Each row is a point on a tangle of strands that fork and nearly touch. The rows are in no order.
In the rows, zero is written as 100.
Points whose rows are less than 95.1 apart are linked; no others are.
k798: [ 87 130 119  78  75 156  56  89  92  78  99  87 110  92 100  71  64  65
 149  86 116  97 111  94  88 115  63  88 102  82  42  58  85]
k998: [ 75 118 130 110 126 155  96  71 116 107  80 143  83 119 121  92  69 110
  63  85 107 110  78 138  58 131 115 136 130 138 107  99 126]
k826: [ 63  87 109 138 121  84 120  94 102 132 108 134 109  95 160  81 153  95
  58 132 122  78  58  64 135 146  61  95  39  94 121  93 111]
k367: [ 86 119  69 145  58 107  69  95  76 109 129 104 105 106  95 121 127 106
 139 114  63 141 100  89 109  75  67 106  57  89  89  98  91]
k850: [110 117  81 121 114  92  92  85 107 108  85 124  84  76 108 130 103 136
 108 111  97 135  79 108  89 102  78 144  76 107 144 110 114]
k537: [ 97  33  49 143 126  45 131 131 110 115 118 102 116  81  85  99 138 142
  95 121 113  75  71  84 166  98  74  65  49  86 113 123  82]
k626: [ 99 147 150  99  91 108  76  64  82 100 103 102  77 121 110 106 104  61
 142 123  96 100  95  59 112 116 101  68  92  78  87  48 108]
k560: [ 94 150 162  80 104 122  68  81 103  86  77 103  61 115  98 109  62  70
 130  80 103 108 105  98  86 126 127  94 126 103  78  75 117]
k946: [ 45 104 139 137  69  90 120 130 129  89 155 131 104 116 145  64 121  72
  62  96 123  77  83  86 117 138  75  88 104  77  64 114 104]
k434: [131  85 122  95  54  64 124 137  92 103 126  53  98 113 103 109  96  82
  86  82  71 125 127 122  58  82 145 111 142  98  98 145  97]
k753: [ 80  99 108 115  58 105  81 142 135  69 125  99 120  84 118  85  82 103
  95  66 133 111  96 125  80 116  73 134 115  84  59 139  96]
k908: [109  93  66 121  97  62  98  85  84 126 104 100 120  63 134 115 142 119
 115 137 118  97  71  74 131  95  39 100  48  73 116  89  91]
k64: [ 81 104 154  82  72  77 122 129  90  85 125  95  86 142  88  89  95  47
  89  73  69  88 132 110  86  95 154  72 157 116  70 105  98]
k3: [ 63  85  98 156  75  81 105 136 128  94 138 122 116  79 126  90 122 123
  82  94 128 105  73 104 116 131  47 125  66  86  86 145 100]
k469: [102  70  85 121  86 106 121  90  93 141 129  80 134  88 142  78 126  95
  75 141 126  66  85  65 111  97  58  85  84  67  88  93  94]
k192: [145  37  45 100 134  60 135 126 118 108  98  67 118  66  77 108 105 152
  68 107 111  90  90 112 118  83  96 109  91 106 137 143  88]
k193: [117  86 129  61 103  87 122 106 118  83  88  78 107  98 119  93  73  83
  81  87 132  86 110 101  81 112 120 107 146  95  92 113 102]
k229: [ 46 103 132 111 147 105 131  94 133  92  99 168  85 120 120  74 100 104
  40  99 117  67  65  97 120 140 110 102 109 126 114  90 123]
k462: [ 80 129 163 105 106  53 129 112 100  86 115 123  56 143  97 110 111  72
  75 106  68 107  96  92 129 104 164  72 145 117 105 101 126]
k960: [ 64  80  83 154 125  89 128 113 119 124 124 146 111  94 120  90 144 129
  56 114 106  88  61  88 132 131  71 107  43 111 127 116 109]
k140: [ 74  77  70 142  71  81  99 123 113 115 124 114 121  55 128  98 121 132
  97 106 148  94  61  95 130 110  29 129  51  84  76 135  89]
k953: [132  95  99  53 118  72  97  78 113  78  67  77 109  61 113  92  77 109
 112 105 154  75  99  90 111 108  70 104 103  70 105  80  88]
k614: [121  64  48  96 141 117 113  57  85 132  83 100 134  90  97  92 120 120
  94 143 108  67  94  70 123  72  81  85  73 106 124  70  93]
k185: [118  47  72  87 126  57 119 106 108  93  81  85 111  62 100  77 106 122
 109 114 161  49  86  78 155 105  62  64  76  61  97  98  81]
k905: [133 103 111 125 108  90 136  78  79 139 119  85  74 128 103 129 124 119
  63 125  52 132  95 111  74  74 160 108 116 133 158 126 133]
k395: [ 50 112 154 111  72 101 118 118 123  74 142 129  95 128 136  67  94  54
  64  92 115  77  87  89 103 134 108  83 140  92  56  96 104]
k13: [108 149 136  91  50  98  61  91 102  76 108  78  85  80 133 100  80  76
 152  98 126 120  97  94  84 121  62 109 106  53  73  75  93]
k795: [ 90 128 107  83 156 128  95  79  95 109  73 134  54 129  51 121 104 101
 100  97  57 106 111 100 112  96 164  78  99 129 137  79 118]
k500: [ 91 102  71  74 112 118  69 111  93  79  90 100 114  96  49  93  96  91
 135  80  86  94 135  92 120  76  99  72  79  98  79  80  78]
k348: [ 55  77  88 141  98  94 106 123 113  83 139 137 122 108  91  69 125 103
  93  95 117  69  95  83 147 107  73  66  73  86  71 106  89]
k154: [119 135 160 112  52  76 101  84  78 112 126  77  72 136 126 114 113  53
 115 130  78 120 101  72  93  95 137  74 133  83  85  94 118]
k967: [110 101  79 109  82 102  90  93 117  99  92 101 111  58 139 109  84 131
 100 100 136 117  73 116  76 118  49 155  98  91 102 111 102]
k630: [141 108 136  67  77  95  99 100 109 109  68  74  87  90 130 123  46 103
  91  66 109 130  97 145  34 109 130 146 158 103  97 124 117]
k72: [112  61  77 116  77  67 120 142 109  88 134  67 122  85  94  88 109 113
  85  85 109 100 109 110 110  90  91 101 101  89  92 146  87]
k209: [ 59 125 113  84 167 138  90  88 117  85  77 160  73 122  53  96  99 104
  83  91  83  87  99 103 125 113 144  77  95 130 122  72 117]
k628: [121  79  70 101  60  67  96 164 121  76 106  77 111  62  99 106  76 144
  93  63 113 144 107 148  76  85  80 152 112  90  88 164  93]
k67: [109 118  89 108  53 139  69 114  56 110  91  71  86 110  89 118  82  86
 142  65  43 147 140 138  58  72 122 116 109 110  83 107  93]
k413: [ 51 151 111 137  65 121  56 107  93  67 131 128  76 118  85 104 108  77
 147  87  75 132 109  85 118 106  84  84  62  83  76  84  99]
k927: [ 83  63  62 117 144  90 113 104 126 110  80 140 114  58 103  95 112 149
  86  96 148  74  61  96 137 123  51 119  58 110 116 118 100]
k661: [149  40  47  84 145  60 138  94 101 121  80  66 115  62  96 102 110 143
  83 131 121  77  90  87 129  83  86  88  87  94 143 109  87]
k62: [108  90  94  80 107 139  94  66  88 115 104  83 136 116 111  72 105  66
 109 134 120  58 113  61 104  96  88  62  99  80  74  51  86]
k640: [118  65  45 106  87  91 103 110  70 114 114  74 130 104  64 110 128 113
 106 118  66 108 126  92 109  47  99  83  77 102 107 118  79]
k588: [ 76  64  68 149 123  38 120 140 112  89 124 127  97 101  72  93 151 123
 101 111 100  86  84  74 173 115  84  48  43  84 113 120  90]
k663: [ 57 106 122 136 118  35 118 138 138  65 118 147  74 104 102  99 134 110
  83  81 111 100  70  88 142 150  86  87  55  84 115 126 110]
k10: [ 98 107  54  81 107  99  72 135  99  73  80 102  97  78  46 118  95 122
 129  70  85 116 131 116 113  72 100 103  81 103 104 113  82]
k421: [ 55  99  88 128  81 108  83 121  78  75 142 124 113 141  56  81 131  74
 115  97  59  89 131  73 141  77 115  45  69  88  72  88  87]
k468: [154  78  97  30 114 101 114  96  80 119  58  52 118  92  86  96  82  87
 113  92  96  73 145 102  76  75 133 104 130 107 101  76  87]
k897: [ 78  92  63 124  75  90  79 136  86  78 131 106 115 118  49  91 126  94
 124  83  71 103 130  94 134  68 100  63  71  89  75 113  79]
k49: [138 100  98 128  39  92 103 109  61 134 133  53 100 110 110 127 103  96
 101 103  49 154 118 113  52  62 128 112 115  96 104 130 107]
k639: [128  98  72  59 130  94  91 104 124  81  51  93 107  57  91 109  63 141
  95  77 140 106  93 132  86 101  84 150 106  99 127 110  97]
k424: [ 59 100  91 131 143  51 107 138 131  70 111 162  77 103  59  94 141 121
 100  88  94  94  82  81 160 135  96  55  44  83 121 108 103]
k239: [122  72 106  29 127 110 112 113 104  94  63  78 122 108  71  78  78  79
  99  71 106  51 146 113  85  92 132  93 135 112  80  83  85]
k105: [154  26  47  86  92  56 136 138  95 103 103  37 127  61  95  95 102 134
  92 107 126  82 105 117 123  71  90 105 103  90 107 136  75]
k906: [110 110 114  91 148 101 109  60  96 113  78 120  91 125  95 103 119  93
  92 135  91  84  95  61 120 100 121  67  88 108 130  60 117]
k66: [ 90 146 162  84 117 107  87  68 112  84  86 120  78 113 116  99  81  71
 116 113 122  90  89  74 101 128 107  92 117  97  90  63 120]
k290: [ 77 108 118 129 109  31 113 138 153  59 105 124  75  85 108 119 106 127
  83  74 127 113  67 110 113 151  74 128  70  84 126 146 113]
k167: [ 69  87 104 101 140  76 137 128 150  77 104 142  89 102  99  97  89 122
  37  80 118  90  71 131 104 136 115 118 121 124 125 140 120]
k540: [103 104  47 125 130 110  87 102 106 107  83 129  88  77  70 134 105 149
  95 100  76 139  88 122  92  84  93 135  72 127 143 126 106]
k242: [126  59 107  51 110  72 121 122 108  83  85  62 131 103  72  70  89  75
  95  84 122  43 137  93 110  93 127  69 127  91  76 101  80]
k288: [ 53 107  80 120 109 149  63  90 103  92 103 147 123  97  94  77 105 101
 123  98 121  78  85  82 136 114  41  93  51  99  52  71  83]
k583: [143  69  47  52 135 101 105 112  79 121  57  71 118  87  50 113  99 120
 109  93  73  86 146 117  97  56 127 105 100 123 127  98  80]
k461: [ 90  95 131  87 109 123 122  86  84 115 112 103 101 146 103  79 107  64
  76 116  81  75 111  88 102  92 147  63 136 122  90  70 103]
k268: [135 115 125  86  78 139  94  58  72 132 100  65  99 114 129  98  86  71
 118 129  93 103  93  90  67  96 114  93 132  96 100  73 110]
k582: [ 88  96 110 133  77 109 118 109 105 107 143 105 107 117 120  88 116  92
  71 111  89 105  97  98  83 104 104 103 103 105 104 114 104]
k2: [106  78 124  96  59  56 129 148 115  79 133  62 109 104 106  86  94  80
  71  75 102 101 120 120  73 105 126 105 145  93  74 145  97]
k150: [ 61 112 140  70 112 154 101  97  91  97  92 125  90 136  79  75  71  64
  89  71  83  68 112 120  81 111 147  83 147 138  65  78 105]
k835: [ 61 133 162  86  95 131  86  98 117  73  93 122  77 120  98  83  63  67
  99  62 105  98 102 124  75 129 133  95 144 118  62  88 109]
k210: [112 112  76  59  78 176  62  79  65 105  64  68 112  79  99  96  63  96
 151  84  84 111 110 137  75  85  66 119 109 113  69  58  80]
k855: [131  83  94  71 120  93 115  98  69 122  88  73 100 132  52 114 115  80
 116 104  43  92 147  93  94  56 158  71 108 112 122  90  90]
k731: [100  81  47 104 144  97  90  99 111  98  78 128 119  75  72 100 111 143
 105 105 122  91  85  92 138  95  70  96  65 105 109 102  90]
k941: [ 96  40  60 117  86 119 126 107  88 135 129  83 153  92 107  70 125 104
  76 124 129  49 100  74 128  77  74  68  92  80  68 105  83]
k894: [123  67  55  96  84 161 104  82  73 143 104  72 148  96 110  94  97 107
  87 122  89 101 104 110  67  62  89 118 109 125  89  95  92]
k770: [100  88 114 129 108  93 128  75  95 149 112 105 100  95 168  99 138  96
  54 152 116  88  67  58 107 126  74 104  67  92 139  93 119]
k707: [139 110  89  67  99  59  94  78  94  81  80  70  95  65 112 111  95 113
 129 116 119 100 100  92 109  91  73  96  94  72 126  79  87]
k238: [ 86  74 104  98  86 117 108 108 103  94 129  94 133 115 108  60 108  78
  84 101 115  63 115  91 105  97  98  73 118  96  67  96  90]
k170: [132 137 122  92 118 114  88  53  90 122  55 100  55 103 107 134  69 112
 106  92  91 134  84 130  64 104 138 130 126 123 132 105 127]
k774: [109 100  97  83 152  64 115  87 112  86  76 113  86 104  74 106 117 108
  99 122 104  85  97  67 128 106 111  63  75  91 138  82 110]
k216: [ 87 143 169 116  46  59  92 124 119  67 124  92  66 116 122 111  86  68
 109  81 103 136  97 104  78 129 117 107 140  77  79 126 115]
k281: [ 89  86 103  94 164 103 125  94 145  92  70 133  95  88 102  93  84 133
  42  92 130  78  72 126  92 132 107 142 113 128 136 124 119]
k923: [ 54  97 136 104 136  82 126 105 140  80  98 144  94 104 123  72 101  92
  62  95 145  58  76  78 131 148  86  87  91  94  90  95 107]
k825: [ 41 131  82 134  94 160  54 107  94  75 114 145  90 122  58  96 111  92
 137  86  64 111 111  94 128  97  78  75  54 104  65  83  90]
k787: [ 83 103 144  98 107  35 130 125 118  62 120 104  71 127  87 100 119  70
  86 106  85  95 104  78 131 111 133  57 117  93  98 109 105]
k285: [ 91 120 158 120  70  68 132  99  90 103 138  98  77 150 126 100 124  55
  78 127  66 109  96  75 119  99 145  65 138 102  92  88 122]
k983: [124 124 122  99  78  51  96 101 106  75  99  79  65  95 108 128  95  95
 120  98  93 130 106  94  94 101 105 106 103  74 117 116 108]
k131: [ 58  81  65 141 104 132  82 107 109 107 118 143 132  95  95  83 126 119
 102  97 122  79  78  87 137 103  51 100  54 105  68 101  91]
k807: [142  67  69  66 171  56 121  83 111  93  60  89  99  72  80 108 108 124
  99 130 116  74  95  81 131  98  96  75  82  90 153  84  91]
k226: [ 68 116 118 127  85 110  98  89  77  92 140 120 104 153  90  86 139  64
 114 125  64  96 115  56 137  93 109  38  72  77  88  61  94]
k307: [111 138 129  97 110  61  91 102 111  79  76 102  46 101  73 138  88 101
 109  79  85 132 106 111  91 109 138 109 112  98 135 120 121]
k914: [ 82 139 111 124  62 118  62  87  87  88 125 110 105 103 115  96 105  72
 147 110  97 109 101  74 108 109  57  89  69  69  71  66  88]
k868: [129  80  66  56 139 103  95  78 118  93  57  91 119  51 105  92  75 135
  99 100 162  72  91 110 112 102  66 124 107  93 109  88  85]
k976: [118 132 128  69  84  93  73  99 120  74  57  87  78  70 127 123  39 118
 109  64 130 136  87 148  53 121 103 162 133  89 104 110 113]
k365: [115 143 124  86  86  65  83  55  89  98  88  86  86  72 146 116 110  83
 149 134 125 105  88  71 110 122  50  91  78  57 112  44  94]
k228: [ 85 121  79 104 107 148  77 101  53 109  92  95  80 135  43 118 112  85
 143  87  24 113 152 104  99  64 148  68  82 119 107  84  89]
k191: [ 52 137  87 120 117 146  58 102 113  77  97 150  86  99  66  98  92 108
 125  82  92 112 100 103 115 113  79 102  65 109  88  90  99]
k300: [124  48  51 113  76  53 116 131 104  98 120  68 123  66  90 100 114 134
 101 111 121  94  94  96 132  72  69  93  77  82  90 132  74]
k106: [ 71 122 116 127  98 105  93  90 115 101 111 136  93 101 125  98 113 101
  94 102 108 104  75  91 102 133  69 117  74  97 104  95 113]
k530: [ 95  91  56 119  80  90  83 103 111 111  99 115 115  49 123 109 105 148
 104 104 136 111  65 106 112 101  34 146  67  99  89 114  88]
k121: [ 50 138 138 112 110 143  80  98 137  77  95 152  66 116 113 100  64 102
  82  64 116 116  73 138  71 147 106 135 120 119  96 104 126]
k404: [ 65 110 149  67 128 116 120  95  95  87  99 124  89 144  80  77  90  52
  81  91  82  67 114  93 112 101 158  60 151 133  78  62 104]
k999: [ 93 104  84  68 114 148  59  76  69  85  85  90 129  97  68  84  89  78
 146  98 100  73 126  79 120  86  82  60  81  94  65  46  76]
k886: [118 145 176 101  81  65  99  76 108 109  90  91  60 116 144 133  77  81
  98 113 110 129  76  96  78 130 131 116 153  98  94 107 139]
k194: [ 50 126 137  98 166 113 110  86 124  80  83 174  69 129  94  85 101  98
  66 102 100  77  71  84 134 132 126  83 104 125 116  59 123]
k784: [116 106  62  99  78 161  72 105  62 122  67  75  92  91  90 125  74 116
 137  71  46 144 122 153  52  70 109 135 110 132  89 105  87]
k869: [120 109 113  69 124 136  98  78  65 123  72  83  92 131  65 106  89  73
 120  94  59  89 138 106  85  79 152  78 118 126 106  71  98]
k260: [130  88  96  75 140 118 109  41  89 123  76  90 115 102 111  92 108  95
  98 140 111  72  93  69  99  90 102  87  98 103 128  62 107]
k845: [110 120 104 113  92  48  98  76  94 103  95  99  93  70 144 119 128 106
 122 132 120 104  74  66 117 123  52 104  61  67 132  84  99]
k870: [ 98  82  27  76 147 136  76  92  98 106  67 123 123  81  44 100  97 130
 120 104 103  80 101 100 133  67  79  86  65 122  97  85  79]
k467: [104 138 111  64  85 175  55  66  68  92  67  76  96  90  94  95  58  77
 165  82  94 103 109 112  82 108  78  96 103 106  74  48  91]
k636: [149  80  76  69 128  94 116  91  73 136  72  70 100 105  61 118 105 102
  98 109  62 104 133 109  78  57 146 100 112 125 148  98  99]
k684: [121  66  40  58 139 115  91 114  95 105  64  95 124  74  47  97  91 122
 106  83 102  77 127 112 116  66 105  99  97 119 103 105  78]
k532: [102 145 159 120  46  56  96 107 100  85 133  85  71 115 130 116 108  61
 122 112  92 132  98  76  93 113 108  84 115  65  81 102 114]
k571: [ 89 111  92  98 125 118  76  61  85  99  88 122 113 103 101  90 116  92
 132 131 116  74  94  56 129 106  62  71  55  82  94  41  96]
k954: [ 65  73 107 140  76  66 135 143 135  82 153 106 105  94 122  79 112 114
  55  87 125  87  82 115 108 126  87 108 102  88  87 154 103]
k70: [115 126 132  85 105 139  86  60  79 122  80  92  81 128 100 100  86  83
 117 109  79 105  99 105  76  95 137  92 125 120 107  71 110]
k586: [119 137 114  73  82  43  77  86 104  67  83  79  89  59 121 113  94  99
 153 109 135 103 104  76 116 115  57  95  81  47 102  66  81]
k709: [ 67  90 107 126 134  63 137 112 113  90 128 142  82 132  97  87 144 104
  65 114  80  81  81  73 146 115 112  58  73  98 119  94 109]
k431: [ 84 142 111 108  50 146  47  92  96  80 114  98 102  88 116  87  82  80
 150  92 108 120  94 100  88 122  41 114  88  71  54  72  91]
k358: [ 96 131 103  90  82 122  57 108 104  70  88 104  86  79  96 102  63 102
 134  73 111 128 105 122  79 113  81 128  97  94  88  94  94]
k544: [116  55  21 123  96 112 115 104  83 135 121  86 143  92  82 102 126 139
  84 126  80 107  97  97 108  46  91 103  75 123 103 122  90]
k624: [ 86 135 145 138 102  94 109  83 117 112 103 136  56 119 127 126  99 120
  69  96  95 137  66 119  74 127 130 138 115 123 134 122 140]
k724: [ 93  91 125  75  68  93 101 138  96  77 123  73 118 123  83  78  95  54
 102  62  88  76 147 104  90  91 126  78 132  92  54 105  83]
k133: [ 67  92 117 108 115  76 105 112 132  70 111 131 106  94  96  69 102  93
  96  86 144  58  96  82 140 130  79  73  89  74  76 102  95]
k349: [112  79  85 101  56  91  98 135 118  85 121  72 124  72 121  89  90 107
  88  90 133  99 100 109  93 101  75 127 111  74  76 131  86]
k501: [110 115 139 119 102  66 137 102  86 118 115 103  54 144  99 126 115  98
  62 104  54 134  89 114  88  92 170  97 140 133 134 127 137]
k986: [ 66 139 138 105  82 117  59 101 134  60  91 125  77  89 114 103  58  96
 115  61 130 121  87 127  75 145  80 137 110  93  78 108 110]
k297: [133  90 111 119  41  56 128 122  76 111 149  47 104 118 108 117 120  76
  93 117  62 132 124  91  73  71 131  91 121  85 105 130 100]
k668: [116  71 110  72 102  86 113 101 113  88 103  73 124 100 109  69  97  71
  87 105 134  51 117  76 115 102  96  62 117  73  80  91  87]
k224: [130 113 129  57  86  93  93 118  94 100  62  67  78  98  96 119  57  97
 116  51  89 119 132 145  51  94 144 135 144 105  90 118 102]
k832: [111 145 158  76  52  93  77  85 105  87  95  67  87  91 130 102  67  61
 132  96 123 116 105 101  68 123 102 113 137  70  69  87 104]
k18: [101 117 132  70 140 143  86  72 120  96  50 119  84  98 107 103  50 106
  93  79 124 102  82 134  57 128 122 134 134 131 111  95 120]
k352: [ 98 135 139 113  96  23 104 119 147  63  90 111  57  82 118 142  84 119
 100  79 122 138  71 112  89 140  90 144  94  82 128 141 125]
k293: [117  90  52 132  84  53 108 101  90 112 119  92 104  70 107 128 131 135
 114 123  86 129  84  85 123  79  59 108  50  91 127 116  91]
k918: [ 83 106  65 121 102 137  79 109  79 104 107 111 101 124  58 114 106 100
 113  88  49 123 131 111  95  68 118  95  87 127 105 107  95]
k638: [107 100 121  53 121 117  91  94 124  84  56  92 103  88 106  91  53 102
  90  71 139  94 102 127  65 116 111 132 139 108  95  98 106]
k129: [ 96 131  97  97 130 117  78  90  80  98  82 115  64 120  44 129 111  87
 128 100  49 114 132  89 118  81 146  62  76 110 130  82 105]
k198: [ 97  74  33 114 136 138 100 108 104 127  92 126 113  92  65 113 113 146
  76  99  70 117  99 126  91  65 102 127  82 149 127 129  99]
k109: [115  97  72 115 129  85 115  70 107 130  83 113 101  69 128 121 121 144
  82 134 107 114  71  92  92 110  65 137  59 107 160 103 110]
k324: [100  64  16 101 119 139  96 127  87 121  90 101 125 103  42 109 112 134
  89  89  56 114 120 126  96  39 106 115  76 149  96 135  81]
k492: [119 116 118  83  68 146  78  67  96 110  87  72 105  80 146  86  67  83
 123 113 133 103  84 106  57 116  69 129 135  83  79  71  97]
k956: [119 100  88 129  75 121 103  90  71 131 122  83 107 116 106 116 112 101
  95 116  59 134 110 113  64  68 113 113 105 114 124 116 110]
k700: [125  94 116  65  85 131  87  82  78 106  97  66 123 105 109  81  80  60
 118 108 111  82 121  88  82  95 101  85 126  89  74  65  88]
k405: [ 69 124 159 104  52  83 106 128 121  69 136 102  89 125 119  86  88  51
  89  78 107 107 104 105  84 122 122  93 145  90  53 111 104]
k8: [ 66  74  89 140 134  75 142 123 134  93 123 140 100 102 103  89 119 133
  42  98 108  83  67 112 128 125  99 112  86 120 128 136 111]
k111: [ 95  92  73  78 122 148  75  57  75  99  86 100 139  96  91  78  98  92
 131 126 126  58  99  64 130  95  66  63  77  87  74  42  81]
k979: [ 84  96 113  93  99 108 116  91  82  97 124 105 114 147  88  72 129  56
  92 120  81  70 122  64 122  91 130  44 106  98  87  67  91]
k303: [ 95  53  77 107 134  74 114 109 124  98  88 105 115  58 114  82 108 134
  92 104 164  56  75  92 147 124  50 101  72  82 100 113  89]
k306: [102  83  44 108  89 144  91 125  64 130  94  91 111 115  52 117 109 110
 112  77  30 128 145 131  74  46 125 110  93 133  96 119  85]
k387: [132  94 104 117 109  79 127  65  92 140  99  88  97  83 153 122 127 111
  82 154 111 107  71  77  91 108  82 120  83  91 153  92 113]
k425: [ 97  25  68 111 120  87 129 111  99 112 108  92 136  83  95  73 120 119
  84 116 145  35  96  76 155  89  72  53  82  79  91 107  79]
k673: [138  80  87  63  85 126  93  96  94 113  74  65 125  73 122  94  64 114
  95  89 116 114 108 138  46  92  93 144 131 107  93 107  93]
k476: [115  82  56  76 100  93  86 139 119  80  75  93 114  56  82 103  76 144
  92  63 119 114 102 146  93  86  83 147 103 108  91 140  87]
k605: [122  87  90 107  74 135 112  79  82 148 129  62 135  94 156  87 109  83
  86 149 113  91  93  79  77  90  72 107 111  84  95  88  98]
k253: [ 75 102  59 134  52 101  72 122  88  86 139 108 118 109  78 101 128  99
 137 102  80 117 111  78 132  70  64  83  55  82  63 104  81]
k522: [ 53 107 112 145  67 103  99 120 108  86 153 132 117 124 111  69 124  80
  91  98 107  86  97  75 123 119  78  81  87  77  65 100  98]
k889: [ 79  92  97 102  62 116  84 124  89  81 138  90 131 118  82  64 106  63
 113  85  99  76 137  92 115  89  97  64 106  78  39  94  74]
k327: [111  83  44  75  86 177  69  81  73 128  76  79 137  86  99  93  83 106
 122 106  91 108  99 126  76  70  66 124 100 125  71  75  77]
k178: [ 89  70 116 112  75  53 138 148 134  78 140  79  98  96 126  91  86 108
  52  78 124 100  90 122  83 122 108 115 135  91  94 164 105]
k623: [125 118 108  96  59 141  99  72  82 136 109  64 124  83 165  93  91  70
 114 138 126 104  82  88  64 108  57 113 124  64  79  72  97]
k741: [129  84  89  79  77  91 103 115  84  99 104  68 122  99  85  97 100  95
 110  95  84 105 134 104  83  73 112 103 117  93  92 112  85]
k751: [129  90  85  67 114 137  90  65  92 120  63  80 119  77 109 100  73 112
  98 109 117  94  99 115  67  91  92 130 121 122 117  84  98]
k488: [112 128 121  89 102  57  94 104 133  66  66 102  69  78 109 137  56 124
  98  76 129 133  85 129  71 120 102 154 116  95 126 132 118]
k910: [ 87 130 142  87  86  93  98 123  84  89 103  92  58 135  68 113  92  66
 113  60  48 112 144 117  85  91 164  80 133 115  83 111 101]
k225: [129 108 102  85  52  58  92 119  87  81 110  57  95  91  94 114  98  92
 127  87  86 127 127  99  89  79 105  98 107  74 101 117  90]
k641: [ 51 134 121 127 120 118  81  98 120  83 105 160  71 119  89 100 108 104
  93  90  97 107  84 104 110 128 102 103  80 115 111  89 118]
k866: [ 59 130 136 131 126  98 125  94 119 109 106 163  54 134 111 113 114 113
  51  96  80 117  62 115 102 125 136 122 111 135 142 107 142]
k573: [145  77  84 117  94 116 133  80  61 153 119  68 113 116 101 120 117 109
  71 124  53 126 111 111  61  60 147 112 112 132 140 118 116]
k357: [129  90  71  83  69 151  85  98  76 127  80  72 120  81 111 112  71 119
 107  87  80 137 112 147  44  76  94 154 120 123  93 107  94]
k71: [ 95 120 137  83 135  86 105  89 125  87  72 121  68 109  87 115  85 100
  80  88 108 105  93 106  91 116 133 111 125 120 125 107 118]
k227: [123 158 155  98  97  85  86  59 100 114  67 101  45 106 131 141  66 102
 109  96 108 134  67 116  71 125 130 134 133 112 115 110 141]
k107: [105 113  85  84 114 115  74 108 108  80  72 109  85  85  69 113  83 114
 112  75  96 119 119 127  88  92 105 116  96 108 111 112  98]
k643: [100 104  41 148  69  77  91 109  78 110 136 102 103  95  92 132 140 127
 124 120  53 154  98  91 108  60  72 105  46  98 111 121  96]
k322: [ 67 118 124 132 137  78 134 107 111  99 119 160  57 131  93 105 132 105
  58 114  71 109  74  93 128 117 133  84  95 121 143  90 126]
k453: [ 83  85 109 117 121  34 129 124 113  68 126 118  82 128  79  87 131  87
  92 112  87  76 102  63 154 115 114  31  78  77 105  96  95]
k645: [117  91  78 108  98  88 107 107  67 106 115  81 105 124  63 111 132  92
 111 117  50 111 131  82 112  58 130  65  82 102 123 100  90]
k564: [116  33  61  89 110 126 135 115  86 133 112  76 152 104  90  76 105 108
  56 105  94  70 124 115  86  65 116 106 120 131 101 120  93]
k452: [130  52  40  86 111 141 112  72  69 140  92  70 159  95  98  85 112 112
  90 133 105  71 102  85 109  49  86  97  96 117  94  83  80]
k270: [109 128 102  99  81 140  72  69 106 108  77  99 103  66 153 102  67 112
 117 104 136 120  66 124  58 130  47 162 109  91  95  82 105]
k847: [109  49  46 119 116 131 134  86  85 147 120  88 143 109  95  97 120 128
  51 127  70  94 101 108  86  64 116 109  94 141 121 118 101]
k256: [149 106 114  36  96  94  92 101  75 108  57  58  88  98  85 111  71  89
 131  76  82 101 142 121  63  80 134 118 134 106 102  86  93]
k35: [107 137 131  97  68 124  74 106  67 104  95  77  62 122  81 112  75  70
 143  57  52 123 140 126  67  90 143  92 116 106  73 106  96]
k218: [ 83 113 121 108 108 107  88  75 110  98 108 119 106 109 121  85 116  82
 101 119 121  77  85  66 117 123  74  80  71  78  94  69 103]
k402: [ 97 107 128 110  97 103 112  97 110 106 105 111  87 117 115 101  97 102
  73  97  95 115  88 112  72 111 124 119 125 117 117 114 117]
k971: [130 107 104  87 133 131  93  48  95 129  63 104  88 100 111 116  84 120
  98 113 103 109  79 117  67 102 114 133 111 126 140  86 117]
k143: [145 134 154  75  69  78  94  68  91 112  81  65  72 102 137 120  72  74
 122 110 111 116  93  98  65 111 123 113 147  90  96  97 113]
k217: [139  55  83  77  89 101 130 109  86 129 103  49 135 101 100  92 101  94
  76 107  84  83 132 106  72  70 123 101 128 105 104 115  93]

A fork is a point with three links. Follow the links from the first point to the second and name the forks in between, in order.
k307 / k623: k855
k946 / k770: k348
k224 / k825: k431
k645 / k18: k855 > k111
k395 / k544: k402
k787 / k218: k402 > k855 > k111

Follow the links from the first point to the second, and from the first to the third. Name the last point that the two ways share.
k358 / k967 / k217: k855
k847 / k143 / k327: k431
k564 / k641 / k998: k111
k661 / k107 / k971: k431
k285 / k109 / k288: k348
